The views of a scene show one set of named points, each view turned or mirrored, shifted and resized as a whole, with a little noise and some points left out.

Scene 1
View 1
nesag: [-4, 4, -25, 4, -22, 35, -9, -16, 18, -17, 2, 12, -4, -4, 24, 24, 8, 4, 24, -11, 0, -2, 10, 4, -3, 15, 6, 2, -5, -15, 5, -16, 21, 19, 4]
mebu: [-6, -8, -17, -8, -13, 17, -1, -6, 14, -11, -6, 10, 4, 11, 16, 5, 15, 0, 19, -9, 6, 7, 9, 10, -14, -2, 13, 8, 5, -13, -2, -12, 19, -5, 11]
tuguf: [-23, -1, -21, -6, -9, 25, -5, -2, 18, -22, -13, 32, 9, 10, 10, 7, 22, 4, 22, 4, 11, 7, -2, 14, -24, -7, 10, 5, 8, -11, -2, -1, 25, -12, 23]
tepa: [-9, -13, -21, -13, -19, 27, 9, -4, 18, -13, -3, 3, 4, 9, 15, 10, 17, -3, 23, -12, 3, 1, 13, 11, -8, -4, 11, 12, -4, -15, -6, -12, 9, 4, 12]
Mugos: [-11, 7, -9, 13, -6, 13, -23, -20, 11, -19, -7, 23, -3, 12, 21, 17, 10, 4, 5, 2, -3, -9, 19, 16, -22, 5, -9, 1, 5, -6, 7, -7, 18, -12, 17]
bezo: [-17, -9, -9, -10, -1, 6, -7, -1, 12, -14, -12, 23, 10, 22, 9, -3, 22, -1, 11, 1, 9, 7, 9, 18, -29, -15, 8, 9, 12, -8, -1, 1, 19, -28, 25]
suko: [3, -4, -6, 9, -10, 5, -12, -23, 8, -8, -3, 2, -7, 14, 23, 10, 7, 3, 5, -10, -3, -3, 25, 14, -16, 7, -3, 6, 5, -9, 0, -19, 13, -9, 4]
lazi: [-13, 6, -30, 8, -20, 38, 4, -16, 22, -23, -11, 21, -1, -3, 15, 19, 15, 11, 26, -4, 5, 6, -1, 12, -12, 8, 8, 2, 2, -15, -11, -20, 20, 5, 8]
Lep: [0, 4, -8, 9, -7, 8, -16, -17, 10, -9, -6, 17, -4, 11, 22, 6, 8, 6, 10, -5, 5, 6, 13, 11, -21, 8, 7, 2, 13, -11, 4, -15, 28, -12, 7]
dupez: [-9, -22, -12, -30, -11, 13, -2, 10, 13, -6, 3, 4, 13, 19, 16, -1, 20, -14, 21, -13, 8, 5, 17, 6, -14, -14, 17, 15, -2, -13, 10, 3, 14, -3, 20]
sizaz: [-9, 1, -15, 7, -16, 24, -14, -21, 16, -20, 0, 8, -5, 7, 23, 25, 8, -1, 10, -7, -9, -17, 24, 13, -9, 6, -11, 6, -10, -9, 5, -12, 5, 8, 12]
bef: [-18, 6, -36, 0, -22, 47, 6, -8, 24, -26, -11, 27, 4, -7, 11, 19, 18, 10, 34, -3, 10, 11, -10, 8, -10, 7, 16, 2, 3, -18, -8, -15, 26, 11, 11]
telin: [-16, 6, -28, 1, -18, 39, -7, -7, 21, -24, -6, 27, 3, -2, 16, 19, 15, 5, 27, -2, 7, 3, -1, 7, -12, 6, 10, 2, 1, -15, 2, -9, 26, 9, 15]
mifo: [-3, -4, -20, 6, -16, 18, 11, -20, 16, -14, -14, 8, -2, 7, 13, 7, 14, 10, 18, -9, 5, 11, 7, 17, -16, 4, 10, 7, 8, -13, -19, -27, 16, -11, 3]
Keput: [-5, -11, -15, -12, -11, 13, 2, -4, 13, -8, -6, 10, 5, 14, 14, 1, 17, 0, 19, -9, 10, 11, 9, 11, -17, -4, 17, 9, 8, -14, -4, -10, 21, -10, 11]
Ras: [-18, -18, -13, -14, -9, 13, 4, -6, 16, -16, -10, 6, 7, 23, 9, 6, 22, -9, 10, -5, -2, -8, 20, 21, -20, -19, -2, 16, -4, -7, -9, -3, -3, -17, 24]
View 2
tuguf: [27, 2, -6, 2, -12, 1, 18, 14, -11, 8, -10, -35, 5, -7, -3, -1, 5, 0, 21, 6, 2, 10, -16, 6, 0, -8, -12, 5, 2, -2, 1, 15, 22, 6, 14]
bezo: [23, -5, -8, 8, -14, -7, 14, 13, -5, 1, 1, -30, 3, -5, -7, 7, 1, -14, 19, -4, -7, 15, -18, 9, 4, -11, -8, 8, 0, -12, -10, 9, 17, 3, 11]
mifo: [-1, 0, -2, -11, -15, 2, 12, 14, -13, 9, -11, -24, -7, -10, 4, -9, 1, -6, 8, 8, 8, 22, -17, -1, 2, 1, -10, 1, -2, 0, -5, 10, 12, -1, 6]
telin: [23, 8, 1, -10, -8, 16, 16, 16, -13, 9, -19, -31, 3, -14, 5, -13, 11, 6, 19, 20, 6, 8, -8, -4, 0, -4, -8, 8, 2, 10, 8, 16, 18, 7, 15]
lazi: [6, 5, 2, -11, -12, 13, 16, 14, -17, 12, -20, -29, 0, -12, 9, -15, 9, 7, 13, 19, 13, 12, -11, -5, 1, -2, -10, 5, -1, 10, 7, 16, 13, 3, 11]
sizaz: [7, -1, 13, -3, -8, 17, 6, 15, -8, -4, -6, -21, 5, -12, 10, -16, 19, -6, 15, 14, 0, 3, -2, -17, 13, -9, 5, 20, -2, 9, 1, 10, -4, 5, 7]
Keput: [16, 2, -5, -10, -15, 3, 13, 16, -4, 4, -9, -28, -7, -12, -2, -2, -4, -14, 9, 3, -3, 19, -13, -1, 2, -2, -4, 7, 0, -3, -7, 8, 20, 1, 7]
mebu: [15, 2, -1, -9, -14, 7, 12, 17, -4, 4, -10, -27, -5, -12, 1, -5, -1, -12, 9, 6, -2, 15, -10, -4, 4, -2, -3, 10, 0, 0, -4, 8, 16, 2, 7]
Mugos: [14, -6, 7, 0, -5, 8, 4, 12, -8, 0, 4, -20, 4, -9, 2, -7, 24, -9, 30, 11, -3, 13, -9, -5, 8, -13, -4, 13, -1, -2, -4, 11, -4, 6, 15]
tepa: [10, 3, 0, -7, -17, 10, 15, 17, -5, 1, -17, -30, -2, -11, 5, -9, -7, -7, 0, 6, 0, 6, -7, -10, 8, -2, 1, 15, 0, 6, -1, 7, 18, 1, 1]
nesag: [12, 8, 9, -19, -8, 24, 10, 17, -9, 5, -17, -23, -4, -18, 9, -20, 12, -1, 13, 23, 4, 10, 0, -16, 3, -1, 0, 14, 0, 15, 7, 12, 9, 5, 10]
bef: [17, 11, -3, -13, -12, 14, 21, 15, -17, 15, -26, -35, 1, -14, 7, -15, 4, 12, 13, 21, 14, 9, -11, -3, -3, 0, -13, 2, 2, 12, 11, 17, 25, 5, 13]
suko: [0, -5, 7, -9, -10, 8, 1, 13, -5, -1, 2, -15, -7, -12, 4, -9, 13, -19, 16, 8, -3, 20, -8, -11, 10, -5, 1, 13, -3, -1, -9, 6, -5, 0, 7]
dupez: [31, 4, -4, -3, -16, 6, 15, 20, 6, -5, -9, -33, -2, -12, -6, 2, -14, -20, 2, -2, -15, 5, -6, -6, 8, -5, 6, 19, 2, -3, -6, 3, 25, 3, 3]
Lep: [13, -1, 3, -13, -7, 6, 5, 13, -6, 6, 1, -18, -10, -14, -1, -6, 14, -15, 25, 11, -3, 27, -12, -2, 2, -5, -6, 5, -2, -2, -5, 10, 4, 4, 15]
View 3
mifo: [-21, -8, 6, 26, -1, -7, -14, 14, 11, 9, -33, -9, 3, 6, -20, -11, 14, 7, -21, -5, 7, -24, 2, 9, 1, 2, -5, -24, -9, -4, 16, 8, -5, -17, 12]
Lep: [0, -11, 1, 13, -8, -22, -17, 10, -1, 10, -24, 0, 17, 13, -15, -20, 7, 5, -8, -3, -6, -15, -5, 0, 15, -13, 3, -34, -12, 7, 9, 19, -6, -12, 4]
mebu: [-6, -14, 1, 9, -6, -6, -10, 1, -5, 9, -25, -3, 6, 8, -32, -11, 12, 3, -9, -6, 6, -19, -4, 11, 5, 5, -3, -25, -9, -3, 7, -1, -7, -12, -3]
lazi: [-16, -5, 11, 34, -7, -24, -15, 9, 2, 5, -33, 2, 1, 16, -30, -10, 9, 10, -19, -6, -2, -10, -3, 22, -12, 11, 2, -6, -22, -4, 32, 2, 3, -17, 3]
Keput: [-7, -12, 0, 10, -6, -1, -9, 3, -4, 13, -20, -6, 7, 5, -37, -12, 10, 1, -10, -6, 8, -18, -5, 8, 7, 4, -4, -33, -3, -5, 5, 0, -10, -11, -5]
Ras: [-14, -8, -10, 0, -5, 16, -1, -16, -17, -1, -16, 0, 11, 6, -12, -4, 13, 18, -8, 5, 19, -35, -2, 19, 10, 17, -8, -30, -1, 6, 3, -18, 7, -9, 7]
bezo: [-10, -3, -10, 14, -8, 9, -5, -2, -12, 16, -3, -2, 19, 13, -27, -17, 3, 11, -7, 4, 13, -17, -6, 8, 14, 0, -1, -50, 13, 8, 8, 2, 0, -7, -1]
suko: [-2, -17, -2, 0, -6, -19, -16, 4, -1, 0, -35, -2, 15, 9, 2, -14, 14, 9, -6, -2, -2, -33, 0, 0, 18, -8, -4, -26, -20, 7, 1, 11, -3, -14, 15]
dupez: [6, -20, -8, -13, -9, 7, -3, -15, -21, 9, -15, -1, 7, 1, -46, -5, 14, -1, 2, -6, 13, -20, -8, 13, 9, 15, -7, -30, -5, -7, -6, -17, -12, -7, -16]
sizaz: [-1, -15, 2, 2, -11, -29, -13, -9, -14, -10, -38, 8, 12, 15, 2, -8, 13, 16, -4, 0, -8, -29, -2, 17, 7, 8, 0, -5, -34, 8, 16, -4, 7, -14, 10]
bef: [-15, -4, 14, 39, -9, -23, -12, 8, -2, 11, -28, 5, -2, 18, -48, -9, 6, 9, -19, -9, -2, 1, -6, 27, -19, 16, 4, -3, -21, -9, 38, -2, 2, -15, -9]
Mugos: [-1, -7, -5, 10, -13, -26, -13, -4, -16, 0, -20, 9, 24, 21, 2, -18, 3, 19, -3, 6, -8, -21, -7, 9, 15, -8, 6, -28, -17, 18, 17, 9, 10, -10, 8]
nesag: [0, -17, 12, 13, -10, -38, -18, 3, -4, 0, -43, 5, 1, 13, -25, -9, 14, 5, -9, -11, -12, -13, -5, 17, -6, 8, 1, 3, -39, -5, 22, 1, -2, -16, -1]
View 4
Lep: [7, -25, 8, 2, -24, -3, -2, -17, 1, 9, 18, 12, 3, -18, 4, 23, 12, 7, -20, -14, 0, -7, -2, 9, 2, 1, -7, -9, -10, 11, -6, -7, -10, -1, 20]
tepa: [10, -6, 3, 11, -18, -5, 3, -19, 0, 8, 11, 18, 0, -42, -12, -7, -1, 8, -8, 12, 7, -10, -18, -18, -5, -12, 3, 15, 5, 15, 2, 19, -13, 14, 21]
Ras: [4, -2, -20, 5, -14, -8, -3, -16, -5, 29, 5, 20, -4, -18, 3, -14, -10, 1, -29, 25, -2, -18, -30, -15, -8, -12, 19, 12, -14, 12, -11, 8, -16, 2, 18]
mebu: [12, -15, 2, 5, -21, -5, 4, -14, -1, 13, 13, 19, 1, -34, -10, 5, 4, 8, -10, 4, 0, -9, -12, -8, -3, -8, 0, 2, -5, 17, -1, 8, -10, 12, 19]
telin: [7, -1, 15, 10, -5, 10, -6, -12, 10, 12, 24, 17, -13, -36, -20, 9, 7, 8, -4, 6, -2, -10, 1, 5, -12, -11, -27, 2, 20, 8, -5, 9, 0, 17, 32]
suko: [4, -22, 4, 8, -25, -7, -7, -31, 2, 0, 12, 6, 10, -15, 12, 9, 8, 5, -31, -11, 10, -7, -7, 0, 8, 6, 7, 6, -8, 8, -4, 1, -22, -7, 22]
Mugos: [0, -16, -1, 3, -9, 3, -15, -27, 8, 15, 20, 7, -9, -3, 8, 15, 8, 1, -35, 1, -1, -12, -4, 13, 0, 0, -9, 0, -1, 5, -15, -10, -14, -8, 32]
bef: [11, 9, 22, 15, -7, 11, 0, -1, 6, 11, 24, 22, -9, -49, -23, 2, 4, 11, 3, -1, -1, -13, 4, 0, -19, -12, -35, 6, 26, 6, -1, 16, 9, 24, 25]
bezo: [12, -14, -16, -5, -18, -5, 2, -1, -7, 39, 14, 28, -6, -14, -3, 9, -2, 2, -22, 14, -15, -17, -22, 2, -10, -12, 6, -12, -25, 17, -15, -7, -4, 5, 14]
mifo: [12, 0, 13, 14, -28, -4, 2, -6, -6, 5, 13, 16, 14, -36, 4, -2, 3, 8, -19, -17, 5, -12, -4, -4, -11, 4, -7, 5, -4, 4, -2, 12, -2, 8, 7]
tuguf: [11, -2, -2, 1, -9, 4, -2, 3, 2, 33, 20, 26, -13, -27, -15, 9, 0, 4, -12, 11, -14, -16, -12, 4, -16, -15, -15, -7, -3, 12, -13, -1, 5, 14, 21]
lazi: [7, 7, 19, 17, -11, 7, -5, -10, 5, 5, 20, 15, -1, -38, -10, 0, 5, 9, -10, -8, 3, -11, 5, 1, -15, -3, -27, 9, 19, 2, -3, 13, 2, 13, 23]
dupez: [14, -28, -11, -3, -20, -11, 8, -15, -2, 23, 9, 26, -8, -34, -20, 7, 1, 8, -1, 26, -3, -7, -28, -16, 4, -22, 14, 0, -15, 29, 0, 8, -18, 16, 25]
View 5
bef: [-13, -5, 1, -15, -9, -8, 18, -12, 25, -13, 8, -5, -14, -7, 9, 31, 8, 9, -3, 23, -12, 5, -3, 8, 10, 6, -11, 12, -19, -10, 21, -26, 5, -9, -1]
tuguf: [-14, 0, 5, -6, 2, 2, 8, -11, 9, -7, -2, -1, -9, -16, 12, 33, 13, -3, -2, 24, 1, 3, 1, 2, 11, 0, -7, 6, -8, -22, 12, -7, 6, -7, -6]
tepa: [-9, -5, 10, -7, 4, -13, 7, -13, 13, -9, 4, -9, -8, 4, 19, 23, 4, 7, 6, 6, -11, 0, 3, -1, 10, -1, -2, 12, -4, -8, 24, -6, -4, 3, -13]
Keput: [-4, 0, 8, -3, 6, -7, 6, -10, 9, -12, 2, -6, -4, -11, 12, 19, 6, 2, 7, 12, -4, 1, 8, -2, 9, 1, -6, 3, 4, -19, 20, -6, -2, 1, -16]
sizaz: [-16, -12, 8, 2, -2, -2, 11, -6, -9, -5, -3, -12, -7, 6, 16, 21, 2, 0, -5, -1, -18, -5, -15, 2, 3, -3, -1, 23, -1, 5, 16, -16, 2, -4, -14]
Mugos: [-15, -6, 5, 5, 1, 8, 9, -4, -17, -4, -9, -8, -4, -10, 9, 23, 7, -8, -6, 8, -8, -5, -13, 1, 1, -2, -3, 13, 6, -6, 8, -17, 8, -8, -15]
suko: [-6, -7, 7, 4, 5, -2, 8, -3, -12, -10, -4, -15, -2, -5, 9, 13, -2, -3, 3, -1, -12, -5, -7, -1, -1, -3, -2, 8, 14, -3, 17, -18, 0, 2, -21]
mebu: [-6, -2, 7, -3, 3, -6, 8, -10, 7, -11, 2, -7, -4, -8, 13, 20, 5, 3, 5, 10, -7, 0, 4, 0, 8, 2, -5, 8, 3, -15, 20, -9, -1, 0, -15]
bezo: [-10, 3, 9, 0, 11, 3, 1, -9, -4, -5, -6, -2, -6, -19, 13, 28, 12, -9, 3, 18, 7, 1, 5, -3, 10, -5, -4, -2, 6, -25, 11, 4, 3, 0, -13]
Ras: [-15, -3, 15, -3, 16, -6, 0, -12, -2, 2, -6, -6, -12, 0, 22, 31, 6, -6, 6, 5, 0, 0, 0, -4, 11, -11, 1, 4, 2, -7, 14, 10, -2, 8, -11]
dupez: [-7, -1, 13, 3, 7, -6, -2, -16, 7, -9, 1, -2, 1, -1, 26, 18, 13, 5, 7, 8, -4, -1, 15, -4, 15, 3, -1, 16, 2, -23, 23, 15, -6, 2, -18]
mifo: [-4, -3, 6, -12, 6, -10, 13, -6, 10, -12, 3, -13, -11, -9, 4, 21, -4, 0, 8, 10, -8, 3, -2, 0, 3, -4, -6, -4, 3, -6, 20, -24, 0, 5, -13]
nesag: [-11, -11, 3, -3, -11, -6, 17, -10, 9, -14, 6, -11, -5, 3, 12, 17, 4, 9, -4, 6, -22, -2, -8, 5, 4, 8, -6, 25, -7, -2, 24, -27, 1, -9, -12]
telin: [-15, -6, 2, -6, -9, -2, 16, -11, 13, -11, 3, -4, -8, -7, 12, 28, 11, 5, -6, 19, -12, 1, -5, 6, 9, 6, -8, 17, -13, -11, 18, -21, 5, -10, -5]

Which points are out of place in each view (at most two, in the order of its rows)? Write - if all are in place.
view 1 -> -
view 2 -> mifo
view 3 -> bezo
view 4 -> dupez
view 5 -> -
